A landscape with many peaks, sampled at points; each row gives a point and its height.
A climber steps from a point to whichever of its 2 nearest points has the largest rise for the distance, and stops where none of them is higher. Distance is the straight distance between rows; heights are no part of it.
Z207 height 295: [144 156 127 141 120 127 144 173 182 115 122 142 129 159 170 128 150 132
 179 148 153 136  89 140]
Z227 height 228: [100 120 134  78 134 130 139 114 112  91 117 151 153 167 116 183 133 162
 141  77 173 125 136 109]
Z818 height 244: [127 110 130  98 139 136 169 121 123 122 134 149 176 160 121 185 119 158
 155 130 177 132 139 136]
Z570 height 53: [110 154 136 177 171 153 123 138 136 134 149 143 172 119 148  89 134  73
 137 164 127 117 110 111]
Z348 height 522: [100 138 153 111 166 150 111 118 162 110 170 103 138 132  60 103 108  87
 115 123  78 105 116 105]
Z630 height 207: [118 102 128  43  84 121 136 126  73 146  61 181 109 148 133 122 155 156
  66  87 145 142 121 130]
Z447 height 621: [119 114 154 111 105 101 215 103 168 134 102 132 109  44 103 110 160 157
 112 127 151 127 143 147]
Z816 height 458: [127 120 159 138 100 139 162  98 134 134 154 136 145 143  90 111 174 160
 116  88 184 110 153 157]
Z121 height 296: [140 170 130 172  62  85 118 157 164 157 100 158  88 101 132 165 116 175
 142 181  97 120 152 145]
Z803 height 394: [122 172 119 123 167 177 122 126  98 132 104 152 142 178 155 117 101 109
 177 190  95 126 102 147]
Z745 height 393: [ 97 207 126 133  81 114 117 131 148 131  86 158  80  83 140 139  98 140
 130 159  91 102 113 161]
Z563 height 189: [ 77 128 154  95 101  92 117 118 170 103  81 125 117  87  99 201 132 152
 118  67 174 130 121 114]
Z140 height 552: [161 143 106  93 116 125 113 151 117 107 103 149 115 175 144 175 113 140
 131 120 146 145 125 105]
Z700 height 319: [116 116 167 138 178 137 127 120 194 132 138  81 188 159 100 101 113  78
 138 158  77 127 106 127]
Z748 height 323: [127 170 115 208  93 148 116 176 153 126 146 157 110 150 144  79 151 121
 167 153 137 114  95 148]
Z709 height 334: [160 108  70  91 134 117 134 175  87 100 108 139  92 141 185 100  99 110
 109  91 126 159  92 103]
Z688 height 329: [131 106 113 194 148 102 115 151 142 141 182 120 191 140 166 113 151  76
 139 127 127 101 136 165]
Z854 height 631: [127 118 143 121 111  70 172 118 159 133 108 133 153  44 135 173 135 147
 105 152 143 117 153 117]
Z137 height 307: [155 156 122 170 143 123 148 166 164 143 149 136 170 181 160 114 157 125
 180 169 155 105  94 143]
Z375 height 378: [114 158 102 113 182 153  97 158 129 135 117 139 103 172 124  73  72  98
 130 104  81 150  83 133]
Z183 height 385: [160 114 139 194  99  74 138  96 147 145 133 146 182 108 130 162 151 155
 124 162 167 109 145 157]
Z823 height 146: [108  90 173 117 137 118 209  88 148 116 144 104 163 111 104 138 162 125
 152 122 183 159  96 107]
Z731 height 565: [162 130  85 134  94 105  95 197 129 109 133 119 108 163 134 154 138 141
 122  75 179 142 121 126]
Z646 height 414: [132 168 148 117 110 142 100  87 100  81 161 111 128  82 101 165 135 125
 103 167 100 109 114  79]
Z367 height 384: [159 158 139 171 104 120  68 120  87 196 128 112 114  99 180 149 152 182
 132 164 105 148 149 124]
Z204 height 303: [204 121  81 104 129 133 100 148  98 138 114 120  84 206 110 150  90 155
 124  98 134 145 125 143]
Z320 height 62: [145 125 133 238 140 112 125 117 160 159 181 154 153 144 143 108 146 128
 147 168 121 100 133 159]
Z916 height 589: [122  68 138  77 162 151 130 122 111 117 129 126 128 138  76  97 105 124
  73  47 122 134 146 143]
Z588 height 243: [ 95 154 106  83 118  98 121 183 167 130  63 153 114  83 124 193 157 126
 163 148 131 107 117 124]
Z426 height 420: [116 147 158 132 138 170  66  87  80 100 144  90 104  94 102 121 135 119
 121 131  83 125 143 114]
Z83 height 499: [162  77 117 128 126 143 132 159  94 134 134 118 161 146 135 146 142 122
 124 106 169 130 186 154]
Z199 height 508: [120 147 142 213  74 124  93 128 124 115 127 162 117  79 155 107 143 113
 142 153 138  96 127 138]
Z754 height 428: [145 137 116 123 128 129 185  77 147 132 161 109  99  81  84 100  91 171
  68 129 132 131 117 120]
Z732 height 305: [163 159  82 129 164 159 119 193 155 156 142 125 123 185 142  87 116  96
 164 147 119 143 104 140]
Z215 height 494: [ 95 101 140 103 115 117 206 102 153 121 143  88 116  69 108  72 155 113
 101 123 182 174  79 103]
Z166 height 176: [ 69 151 158  95 126 126 129 112 143  69 138 131 138  97 120 165 148 133
 125  98 153 117  84  61]
Z112 height 664: [ 79 125 150 103 118  84 180 117 161 124 101 119 125  41 108 165 149 155
 124 140 134 120 142 129]
Z689 height 430: [109 154 122 150 154 176  67 133 100 135 126 101 104 109 118  61  94  83
 137 127  88 122 123 144]
Z528 height 372: [161  93 160 154 145 120 111 100 122 137 169  69 156 113 104 155 132 127
 109 132 106 117 177 132]
Z843 height 175: [145  83 113  86 146 126 200 111 131 107 168  93 163  84 123 113 123 123
 100 176 145 169 109  65]
Z556 height 177: [102  66 127  59  86 127 150 130 111 124  92 143 151 172 158 182 151 125
 176  99 201 145 123 119]
Z876 height 524: [169 122  96  61  97 100 132 157 128 106  59 141  88 168 149 196 107 147
 122 146 134 137 115  93]
Z160 height 330: [163  99  98  81 125 113 138 155  72 127  87 151 106 165 121 126 105 173
 119  71 152 136  62 138]
Z253 height 220: [116  49 142  92 156 156 151 126 109 128 141 117 173 145 119  87 168  75
 122  81 154 134 170 142]
Z509 height 400: [171 122 145 178  97  96 139 104 106 150 144 126 148  92 112 154 138 156
 101 137 162 129 176 144]
Z308 height 247: [125  94 113  65 128 150 191 134 108 143  94 157 113 137 174  59 133 126
 120 106 165 186 121 122]
Z322 height 201: [109 107 136 138 155 116 139 116 111  87 134 147 191  99 156 153 156  96
 142 167 117 124 119  70]
Z390 height 454: [113 160 131 160 149 164  78 136 103 128 138 129 125 142 126 109 118  95
 132 119 102 121 148 146]
Z683 height 226: [140  89 104 124 142 148 206 142 100 163 126 150 150 129 172  65 141 110
 124 128 172 185 137 123]
Z403 height 246: [146  92 112  71  97 102 165 168 157 167  53 107  86 119 109 139 201 122
 176 121 185 154 123 146]
Z586 height 165: [128 122 121  96 184 148 148  80 115 139 153 100 143 132 111 118  86 116
 114 185  67 136 146  72]
Z743 height 452: [123 154 122 116 111  92 199  78 171 114 118 122 102  73 119 120  76 183
  72 142 125 129 125 148]
Z515 height 346: [131 142 135 171 112 111 173 124 175 139 161 163 103 146 103 109 104 183
 132 138 153 135 141 149]
Z637 height 188: [125 103 136 110 153 107 178 108 130  87 140 121 176  83 152 143 132 113
 111 178 123 144 117  75]
Z148 height 438: [131 147 108 140 169 164 102 140  83 164 139 116 115 129 183  85 102  88
 135 164  72 159 149 116]
Z454 height 411: [147 183 120 150  97 127  74 130 109 136 150 130  79 144 122 155 103 175
 114 108 125 127 148 134]
Z966 height 173: [146  74 132 114 169 136 198 115 126 124 162 111 174  98 108  89 131 115
 105 164 156 141 139  96]
Z341 height 370: [153 140 109 132 159 119  95 164 106 136 132 125  82 138 108  97  78 130
  85  51 120 135 131 155]
Z834 height 388: [133 106 184 125 126  98  71 105 115 142 142  86 167 162 137 181 126 119
 139 122  71  99 192 163]
Z981 height 281: [195 152  96 119  76  78 125 178 163 149  76 107  61  96 132 162 126 159
 128 157 122 135 151 146]
Z851 height 174: [147 123 132 108 165 140 178  90 112 117 155 104 145 115 113 134  81 139
 102 174 115 134 145 103]
Z808 height 348: [120 177 121 124 171 138 170 120 155 120 136 158 109 159  96 107  82 166
 142 104 135 127  73 136]
Z195 height 232: [113 126 115 101 149 137 134 165 141 111 136 135 148 202 135 154 139 121
 174 100 159 117 108 151]
Z30 height 423: [153 120 130 146  79 114 150 136 134 138 128 140 133  92 126 133 123 155
 113 102 175 135 162 153]
Z286 height 266: [146 120 123  92 149 146 191 115 117 123 126 140 140 151 126 132  96 153
 125 122 153 149 121 145]
Z126 height 415: [144 115 119 101 181 134 136  91 128 138 126  89 102 145  77 102  51 140
  80  91  88 149 146 136]
Z22 height 190: [138  87 135  84 151 131 108  99  77 111 163 108 130 126 107 190 110 124
 115 151  87 138 184  76]
Z96 height 380: [157 109 156 158 147 112 103 106 139 139 180  77 118 114  82 117 109 142
 104 117  89 128 184 139]
Z543 height 355: [160 159 120 130 137 172 128 152 125 115 106 137 131 203 153 124 135 103
 189 180 121 128  99 132]
Z464 height 432: [106 132 165 110 151 152  66 104 114 123 146  73  94 105 104 101 110 109
  95 133  39 131 154 108]
Z726 height 218: [140 112 144  57  74 124 140 150  87 154  40 160  95 161 122 112 177 167
  72  74 143 152  82 122]
Z755 height 474: [142 135 101 113 146 155 102 140  75 120 124 156 114 168 191 147 118  84
 166 151  96 144 162  99]
Z954 height 406: [ 72 142 141 144  93  96 115 138 154  99 128 157  96 131 123 154 130 156
 115  39 153 119  84 114]
Z259 height 431: [128 120 142 105 169 139 109 128 159 130 143  85 126 158  83 111  78 132
 108  96  83 130 155 152]
Z784 height 115: [105 163 131 132 140 151 135 129 126  92 120 136 137  75 168  87 129  94
 104 140 122 126 108  90]
Z653 height 361: [144 114  97 111 155 132  85 166  85 129 151 124  96 136 141 130  83 129
  82  58 115 138 155 132]
Z311 height 289: [117 119  82  57 139  98 187 149 129 113  75 152  95 133 179 112  91 146
 128 129 127 157  71 133]
Z908 height 353: [131 140 115  85 140 113 156 150 111 118 103 154 107 149 134 133  96 178
 109  73 133 124  57 140]
Z963 height 288: [153 190 109 123  62  86  97 158 140 160  70 128  76  90 141 174 133 142
 122 179  91 121 133 140]
Z376 height 194: [134  70 145 139 165 103 141 127 156 108 190  81 194 129 114 131 160  87
 133 120 130  92 139 130]
Z692 height 187: [134  88 127 153 168 145 191 117 135 133 160 116 185  99 150 110 142  99
 135 132 179 158 133 109]
Z493 height 530: [151 153  99 150 114 124  89 193 146 109 164 145 104 172 145 124 148 116
 154 101 163 111 105 132]
Z88 height 235: [101  71 122  88 173 168 148 144 131 132 142 125 149 169 117  91 139  93
 135  50 151 147 140 145]
Z446 height 47: [155 138 121 182 137 107  82 121 105 149 146 138 179 158 154 144 167  97
 158 176 125 115 125 171]
Z494 height 421: [120 135 139 132 157 175  73 126  93 182 117  75 104 117 168  72 119 113
 143 152  59 139 166 129]
Z255 height 41: [119 139 143 188 174 151 122  95 141 159 138 135 164 130 123  82 130  80
 164 189  92 103 114 156]
Z589 height 117: [ 90 179 128 144 176 179 139 101 153 112 133 134 140 120  91  69 122 102
 142 162 109 109  81 106]
Z580 height 168: [ 94 138 160 121 150 136 142 110 151  78 170 103 154 110 102 153 159 108
 134 129 137 116  87  71]
Z445 height 230: [101 171 133  96  65 131  80 150 127 108  59 157 110 107 147 181 126 128
 135 135 133 105 118 113]
Z531 height 157: [ 98 103 147 114 166 127 174 109 146  94 156 107 178 135 116 145 152 129
 153 112 162 119 108  96]
Z184 height 256: [114  96 133  90 185 137 143 161 151 121 142 120 143 195 124 122 109  99
 159  85 138 133 147 166]
Z645 height 154: [144 110 146 144 152 113 129 114 152 121 198 126 174  96  85 134 144 120
 119 200 108 120 101  95]
Z95 height 229: [118  87 129  46  68 109 133 144 108 166  40 141  89 139 100 137 189 140
 111  99 150 164  80 150]
Z5 height 42: [139 134 125 179 116 137  69 148 111 126 127 142 176 139 154 141 167  81
 167 153 151  95 108 154]
Z208 height 179: [152 134 142  99 146 134 171  59 102 120 145  93 125 120  85 159 105 169
  87 156 129 138 153 115]
Z363 height 253: [147  96 123 110  54  98 164 172 176 179  74 122  83 120  99 120 211 133
 167 131 193 134 134 171]
Z983 height 237: [ 76 172 111  70 105 130 110 151 136 134  43 156 112  84 141 197 143 110
 140 153 120 106 125 112]
Z959 height 515: [188  89 101 116  76 141 116 168  97 146 139 115 149 157 140 136 173 110
 132 103 202 136 168 153]
Z805 height 166: [146  95 148 167 155 101 120  96 170 121 204 126 181 104  76 147 169 118
 133 174 124  91  94 129]
Z613 height 153: [104 116 120  98 173 168 143  84  98 116 143 125 163 119 135 104 101  93
 124 211  63 133 112  69]
Z344 height 599: [117 128 158 160  95  70 124 128 168 142  97 150 163  63 136 197 157 141
 124 165 129 109 146 111]
Z62 height 227: [162 120 154 110 103 140 184 109 119 149 118 137 128  96 130  82 153 151
  71 150 155 159 175 143]
Z101 height 272: [138 149  78 117 177 149 153 176 140 131 118 123 120 183 186  83 102  98
 150 165 120 160 100 114]
Z944 height 354: [131 116 141 194 152 119  64 137 124 134 150 111 173 122 142 107 158  55
 131 137  94  97 147 154]
Z176 height 137: [ 92 153 122 116 182 179 135  92 119 113 104 128 150 128 110  91  95  82
 143 188  96 125 113  95]
Z241 height 535: [ 98 114 136 104 123 122 201  95 155 130 122 120 107  72 112  45 146 148
  62 117 157 165  87 127]
Z15 height 365: [199 168 107 197 101 108 103 164 130 169 153 113  95 160 168 127 121 155
 149 145 122 148 141 144]
Z912 height 127: [ 98 162 130 143 107 126 160 115 164  92 134 124 134  62 146 101 146 118
  97 173 111 122  88  76]
Z525 height 405: [112 200 124 149 103 106 142 132 154 128 120 156  88  79 155 127 108 151
 102 141  99 132 124 140]
Z872 height 498: [122 157 124 156 121 123  85 173 155 120 180 125 117 187 109 133 124 123
 160  74 141  88 123 162]
Z773 height 375: [118 131 144 212 147 128  87 138 146 159 174 107 136 133 129  81 128  85
 146 137  83 109 160 162]
Z572 height 391: [126 174 123 143 152 127 136  99 138 104 169 110 112 116 105 124  97 147
  96 133  99 117 120 103]
Z642 height 529: [147  96 135 113 123 152 123 139  97 134 157 125 134 150  98 115 142 117
 109  74 159 118 183 164]
Z161 height 294: [187 147 114 124 144 134  77 171 107 145 139  95  81 189 132 145  94 137
 136  89 103 146 149 160]
Z605 height 193: [ 62 119 128 102 103  79 133 150 167 142  88 150  80  88  95 187 145 155
 148  79 155 123 104 132]
Z980 height 412: [ 88 114 131  87 154 184 101  90  89  96 101 145 120 145 122 116  90  70
 176 130  85 107 148 115]
Z860 height 74: [107 147 133 236 117 110 131 117 146 139 162 156 134 112 126  74 146 145
 132 185  97 108 125 126]
Z986 height 392: [ 92  96 167  86 154 169  96  81 106  87 112 118 151 149 104 124 100  70
 159 150  52 109 147 102]
Z875 height 25: [132 110 136 178 164 149 117  58  79 141 111 105 142  84 132 100 132 112
 174 180 107 119 117 134]
Z608 height 577: [ 90 110 126  85 172 137 125 117 143  85 157 102 134 122  88 122 107 110
 103 116  95 126  96  84]
Z951 height 314: [144 125  62  67 135 118 150 176 117 110  92 165  98 156 202 135  97 125
 114 116 121 158  90 106]
Z551 height 349: [162  91  71  98 129 131 115 171  56 118 126 148  86 144 151 114  98 123
  99  63 149 154 142 120]
Z167 height 160: [103 106 147 140  89  88 143 164 182 156  96 112 153 142 165 192 177 123
 199 107 185 132 104 135]
Z431 height 386: [128 128 119 154 173 124 109 158 149 121 166 127 102 131  88  88  90 144
 105  43 121 121 125 162]
Z408 height 559: [143  85 133 105 148 143 107 142  94 129 129 127 118 158  82 124 108 127
 100  37 132 120 165 172]
Z914 height 425: [100 105 150 164  67 119 164 110 157 148 143 149 116 140  93 118 164 169
 134  89 194 107 144 171]
Z634 height 453: [131 144  78 113 130 174  93 126  50 112 108 151  97 136 195 115 113  90
 168 177  97 133 124 108]
Z597 height 413: [123 154 139 119 137 145  67  98  83 145 144  90 111 111 138 148 143 144
 130 130  73 127 184 111]
Z485 height 196: [124  99 127  66  86 143 152 120  82 130  92 165 119 142 128 141 154 139
  88 100 178 157 160 126]
Z240 height 195: [135  77 131 102 142 132 128 114  87  87 153 116 156 121 127 185 127 110
 107 111 120 116 186  91]
Z536 height 313: [190 108  77  82 131 122 124 135  92  99  91 139  88 200  98 156  98 176
 121  93 139 138  87 130]
Z393 height 239: [141 109 108  68  92  97 152 164 150 152  43 140  75 126 106 122 183 141
 137 104 164 163  90 165]
Z309 height 381: [106 160 110 123 166 120 152 126 126 120 128 145 104 129 110 106  73 171
  95  79 122 111  53 135]
Z496 height 418: [132 193 122 143 131 140  60 123  99 122 142 146  75 142 119 123  98 148
 104  77  92 105 109 134]
Z687 height 101: [ 94 185 115 165 136 161 152  92 160 118 132 137 117  97 109  58 100 134
 121 156 104 123  82 110]
Z142 height 242: [164 139 133 140 120 153 164 120 119 170 130 150 137 134 119  68 139 146
  87 140 161 156 157 153]
Z672 height 103: [ 85 163 108 117 158 145 135 125 112  88 122 152 130 123 153 106 120 101
 115 111 110 143  92  78]
Z4 height 532: [119 130 155 206  89 122  87 103 118 112 141 144 144  91 132 137 179  99
 125 161 123  88 118 110]
Z194 height 379: [161  67 170 136 146  97 101  90 114 167 146  57 158 140 118 158 130 126
 126 128  70 128 201 156]
Z928 height 480: [110 140 147 163 131 166 103 110 142 101 169 118 135 103  66 112 135 108
 127 150  95  96 120  97]
Z524 height 439: [104 122 119 196  88 113 114 165 161 108 178 151 123 143 127 146 133 149
 130  85 170 111 144 140]
Z571 height 402: [107 179 137 121 128 141 119  70 101  96 150 117  94 105  89 149 112 155
  85 144  90 117 109  98]
Z526 height 254: [121 151 102  81 107  92 162 173 171 140  75 143  98 102 149 157 134 140
 145 136 133 139 113 140]
Z125 height 410: [121 128 175 144 143 170  52 101 114 159 100  87 119 137 144 100 131 119
 162 116  55 137 159 157]
Z631 height 397: [146 163 143 137  80 131  62 119 110 164 103 127 122 151 151 209 135 182
 141 170 135 124 148 118]
Z676 height 68: [107 140 110 156 182 133 146 162 154 124 156 133 182 123 181 115 125  87
 136 142 120 144 113  94]
Z647 height 139: [130 141 134 155 127 111 144 107 152 104 172 125 154  59 105  97 136 114
 100 205 107 119  74  79]
Z340 height 324: [145 137 146 188  84 108 158 131 159 134 172 159 131 161 111 143 116 192
 151 146 151 106 135 172]
Z992 height 574: [120 137 155 184  84  89  91 110 142 143  86 174 173  87 143 184 162 124
 123 168 140 104 121 134]
Z885 height 429: [125 148 129 140 165 180  83 131 109 134 135 124 137 175 136 121 119  87
 169 159  94 121 148 138]
Z546 height 340: [148 150  80 119 181 147 126 185 139 145 149 133 107 166 135  79  82 109
 123  97 140 156  91 138]
Z413 height 407: [ 99 154 114 134 174 161  74 131 130 141 103 113 106 135 113  60  66  80
 109 121  69 146 124 122]
Z456 height 31: [122 138 143 187 157 154 119  69 110 122 122 140 170 118 107 111 145 107
 174 185 125  91 101 156]
Z365 height 426: [108 145 151 144 104 147 100  99 104  56 141 128 132  61 107 129 156 106
 111 162 124  97  96  77]
Z614 height 304: [155  88 111 191 145  95 139 152 150 163 189 123 178 136 147 106 156 112
 141 122 166 103 141 178]
Z120 height 214: [157  90  93  69 136 142 137 152 125 103 122 138 127 211 138 166 121 132
 160 100 160 133 122 121]
Z13 height 206: [117 107 133  98  73 107 118 143 125 143  79 151  97 135  96 145 146 163
 115  41 201 135  80 145]
Z339 height 551: [121 152 163 206  77 110  76  93 113 119 121 143 176  95 116 164 162 126
 114 158 147  80 132 129]
Z804 height 183: [ 76 118 159 100 118  97 146  86 137  83 110 122 143 106 105 181 147 163
 121  80 163 140  96  94]
Z99 height 180: [105  97 149 178 160  96 129 100 161 106 191 106 191 131 101 142 176  99
 145 138 150  76 117 122]
Z421 height 87: [ 96 162 117 206 132 143 139 105 167 131 154 143 116 100 111  56 132 113
 128 184 106 108 117  99]
Z356 height 347: [176 149 109 210  89 113 119 175 153 136 174 142 118 150 160 112 142 127
 147 158 134 119 117 140]
Z459 height 390: [143 125 153 181 136 110  80 137 168 166 179  79 111 130 128  98 109 117
 135 105  92 124 175 145]
Z35 height 408: [122 117 142 122 176 137 132 140 190 140 150 100 122 145  74  94  83 109
 105  61 116 130 132 164]
Z69 height 213: [112 144 133 126 144 149 111 117  97 108 129 144 168 133 154 162 126 107
 133 150 113 128 139  99]
Z186 height 373: [102  92 184 107 161 164 105  67 119 123 107  95 157 137 110 117 115  70
 155 193  53 132 135 118]
Z881 height 186: [ 97  82 137  64  70 143 155 116  98 142  72 170 137 139 147 168 159 127
 128 103 192 149 159 107]
Z361 height 376: [163 159 126 182 129 123  79 140  99 182 164 107 110 136 162 107 151 157
 139 139  94 142 154 137]
Z317 height 401: [120 186 104 136 147 130 113 124 111 128 119 167  94 140 127 110  83 152
  89 100 100 108  72 131]
Z24 height 184: [132 146 153  93 152 129 133  64  88 141 147  86 119 125 102 169 109 190
 120 152  81 132 164 113]
Z451 height 404: [120 148 145 140 115 144  30 132  83 154 144  97 122 154 130 164 143 142
 149 121  87 113 182 131]
Z934 height 427: [123 164 118 126 112  79 186 136 169 131 106 144  86  70 145 132 101 174
  81 122 120 119 137 170]
Z226 height 468: [134 128 116 180 101 119 130 165 172 126 190 142  96 185 109 113 127 157
 152  87 163  91 122 169]
Z406 height 635: [109  81 120  64 184 141 129 115 130  89 144 114 116 137  59 115  88 131
  85  74 108 129 111 108]
Z334 height 273: [196 129  94 123  74  80 152 177 188 145  78 126  48 124 111 148 124 169
 133 139 156 145 127 162]
Z294 height 336: [134 126 131 180 132 108 153 129 170 146 141 151 186 166 146 139 154 143
 180 148 158 103  92 161]
Z770 height 504: [162 124  85  63  78  95 138 152 119 141  39 124  78 126 149 191 106 153
 111 131 122 135 136 138]
Z302 height 398: [140 112 131 127 120 121  60 141 101 158 142  88 143 171 157 191 130 130
 147 112 102 119 194 144]
Z929 height 138: [128  61 171 108 123 114 202  90 124 115 120 106 190  96 120 152 195 137
 137 156 181 137 111 116]
Z461 height 419: [121 109 185  91 130 143  77  96 131 136 141  54 117 128  99 100 103 124
 106 161  34 152 124  98]
Z774 height 382: [ 74 157 128 140  81  89 121 164 180 110  92 165  84  85 141 140 147 145
 133 117 114  95 121 130]
Z725 height 582: [ 82 117 154 105  93 108 197 105 154 148 105 122  90  66 110  80 166 154
  79 113 142 133 120 140]
Z853 height 484: [148 152  88  77  93 103 139 143 113 116  80 140 107 118 189 168  96 137
  98 141 112 148 149 135]
Z656 height 527: [155 118  89  95  96 139  91 174  96  99 114 145 125 177 166 186 122 110
 152 126 150 131 149  83]
Z609 height 465: [137 152  97  97 111 108 144 133 107 106  94 143 108 104 156 149  89 161
  84  94 133 151 139 139]
Z247 height 389: [161 170 130 148  82  92  90 123  98 178  92 124 121 106 179 191 125 183
 135 161 120 141 158 125]
Z272 height 541: [185 102  93 125  68 116 106 184 122 122 127 118 124 143 151 156 141 134
 113  87 201 144 161 135]
Z385 height 325: [151 177 122 156 124 167 141 157 130 102 101 148 133 152 157 106 137 111
 186 185 150 129  76 140]
Z821 height 283: [162  96 126 183 112 103 173 138 134 169 155 136 168 129 157  98 165 140
 134 135 185 126 138 180]
Z920 height 482: [141 174 128 193 107 138  85 152 105 136 127 143 119 105 168 111 134  99
 137 162 118 136 132 119]
Z635 height 306: [144 145 136 177  55  89 144 148 176 153 132 161 104 131 127 173 121 195
 156 172 136 114 137 159]
Z234 height 223: [107 168 139 111 100 150  95 134  98 102  84 158 152 132 144 175 124 121
 141 142 139 110 130 107]
Z113 height 396: [ 60 167 130 131  91  87 101 137 168 106  99 164  94  88 116 141 136 150
 122  70 124 123  77  99]
Z781 height 450: [ 87 160 151 155 106 151 123 102 139  63 149 156 133  92  83 117 147 135
 119 154 123  97 104  95]
Z435 height 350: [126 108 160 119 168 143 115  94 164 139 123  93 165 144  97 110 100  81
 139 197  48 146 122 117]
Z205 height 399: [123 136 182 156 140 138  61 124 153 174 149  60 114 130 154  86 125 113
 139 114  42 130 171 152]
Z533 height 209: [128  53 138 117 147 136 156 129 113 122 161  86 189 128 104 104 168  83
 121 115 147 109 176 128]
Z679 height 495: [131 101 160 115  97 143 131 120 115 145 158 126 149 160  80 125 161 138
 127  88 173  85 180 182]
Z358 height 216: [114 113 130  89 126 129 140 115 119 122 112 142 115 151 100 150 128 176
 124  51 193 127 100 130]
Z146 height 54: [133 136 121 212 138 104  95  99 145 174 157 162 161 172 151 127 164 120
 164 173 113  87 109 179]
Z733 height 22: [133 113 151 147 158 157  78  69  76 129 111 104 150 100 127 124 149 101
 161 178  83 112 153 135]
Z501 height 261: [165 106 130 144 118 140 167 142 134 165 142 138 140 145 130  70 168 130
 121 120 190 136 145 171]
Z902 height 268: [136 101  81  75 133 116 202 147 109 140  81 139  97 134 203  78 100 132
 106 117 153 185  78 131]
Z144 height 80: [ 93 114 100 131 169 138 152 150 131 119 148 128 161 122 190 113 135  82
 127 118 143 170 113  61]
Z577 height 91: [ 97 120  92 100 180 144 152 142 121 106 141 143 133 133 170 110 104 100
 110 102 121 157 124  82]
Z169 height 185: [136 103 143  76 156 137 135  53  89 120 159 105 118 129 108 175  94 160
 131 149  61 125 184  89]
Z370 height 433: [125 186 111 139 117 170  65 136  81 109 120 140  99 135 123 114 110 126
 130 119 118 122 108 145]
Z428 height 199: [113 113 117 107  59  86 114 157 160 141  85 140  84 102 108 173 149 170
 131  59 171 130 109 140]
Z369 height 263: [174 114 111 101  56  94 151 160 193 151  64 133  57 133  91 130 174 167
 151 116 160 110 129 164]
Z389 height 444: [134 125 130 112 112 111 137 142 112 120 122 130 131 109 145 150 100 147
 102  92 175 145 148 126]
Z927 height 409: [137 127 101 115 167 137 153 105 129 138 164 101 106 113  88  76  83 143
  76 104 123 144 136 131]
Z757 height 371: [123 158 131 180 137 129 150 116 160 126 173 142 124 129 106 109 110 155
 114 127 135 114 143 119]
Z650 height 311: [126 163 125 117 197 152 153 119 166 149 142 155 130 183  92 104  90 140
 150 130 117 127 120 149]
Z522 height 416: [130 100 184 103 157 133 101 104 168 133 140  69 128 152  93 117  76 117
  98 119  53 148 150 116]
Z795 height 460: [149 151 116 172 150 168  87 140  75 150 130 106 119 115 176  85 136  86
 153 177 111 133 124 141]
Z411 height 215: [148  92 137 119 106 118 183 100  89 122 118 127 144  78 148 126 124 137
  67 150 145 144 176 119]
Z868 height 434: [102 127 107  98 141 190 100 118  50  97 101 155 115 131 155 106  97  76
 170 149  89 127 129 117]
Z562 height 467: [107  91 147 137 114  99 200 123 149 120 152  99 143  60 138  97 169 116
 101 112 168 184 113  91]
Z915 height 284: [ 91 126 149 122 182 145 134 126 163 126 146 103 168 185 113 123 114  89
 150 125 107 119 142 147]
Z994 height 200: [151  67 120  90 124 148 128 111  65  96 140 121 144 105 129 139 120 118
  71  99 146 134 201 107]
Z122 height 205: [123 121 112 128 158 144 190 152 135 136 141 116 163 143 177  93 131 120
 151 117 183 160 119 126]
Z736 height 286: [153 145 131 115 186 146 162 104 125 138 137 129 117 160  98 136  83 159
 129 121 121 141 148 166]
Z470 height 501: [138  98  83  98 121 149 125 148 100 111 133 173 136 183 179 165 123  93
 180 134 137 134 145  80]
Z541 height 167: [ 93 104 128  99 109 110 167 143 152 134  85 133 149 142 159 183 160 121
 188 113 189 169 114 131]
Z598 height 377: [ 82 177 108 128  84 101 113 150 169 140  81 179  80  77 110 152 138 148
 139 152  98  78 129 139]
Z648 height 208: [145 106 135  96 100 146 148  98  72 106 126 128 145  88 123 112 146 125
  46 127 151 147 179  96]
Z223 height 403: [140 169 142 179  88 124  63 121 101 149 128 137 106 140 123 188 120 183
 148 133 126  97 142 131]
Z766 height 363: [138 122 142 168 131  95 141 114 141 135 132 143 197 133 142 164 139 133
 141 149 160 113 115 129]
Z905 height 269: [101 120 115  53 124 100 191 142 147 134  74 140 112 105 159 132 118 147
 133 106 146 157  97 145]
Z11 height 302: [130 155 121 198 118 164  90 148 125 115 139 144 113 128 130  74 123  87
 191 144 135 111 104 159]
Z490 height 19: [125  78 168 136 143 127  58  84  87 126 128  88 169 109 120 136 169  66
 141 160  57 120 149 126]
Z961 height 422: [105 145 136 164 100 116 113 133 148  93 160 148 112 140 111 149 125 165
 120  62 157  95 125 122]

For each start below, name the point where the climber stops.
Z929 -> Z390
Z637 -> Z311
Z726 -> Z406
Z205 -> Z112
Z356 -> Z390
Z490 -> Z140
Z823 -> Z390
Z766 -> Z140
Z915 -> Z140
Z227 -> Z390
Z635 -> Z406
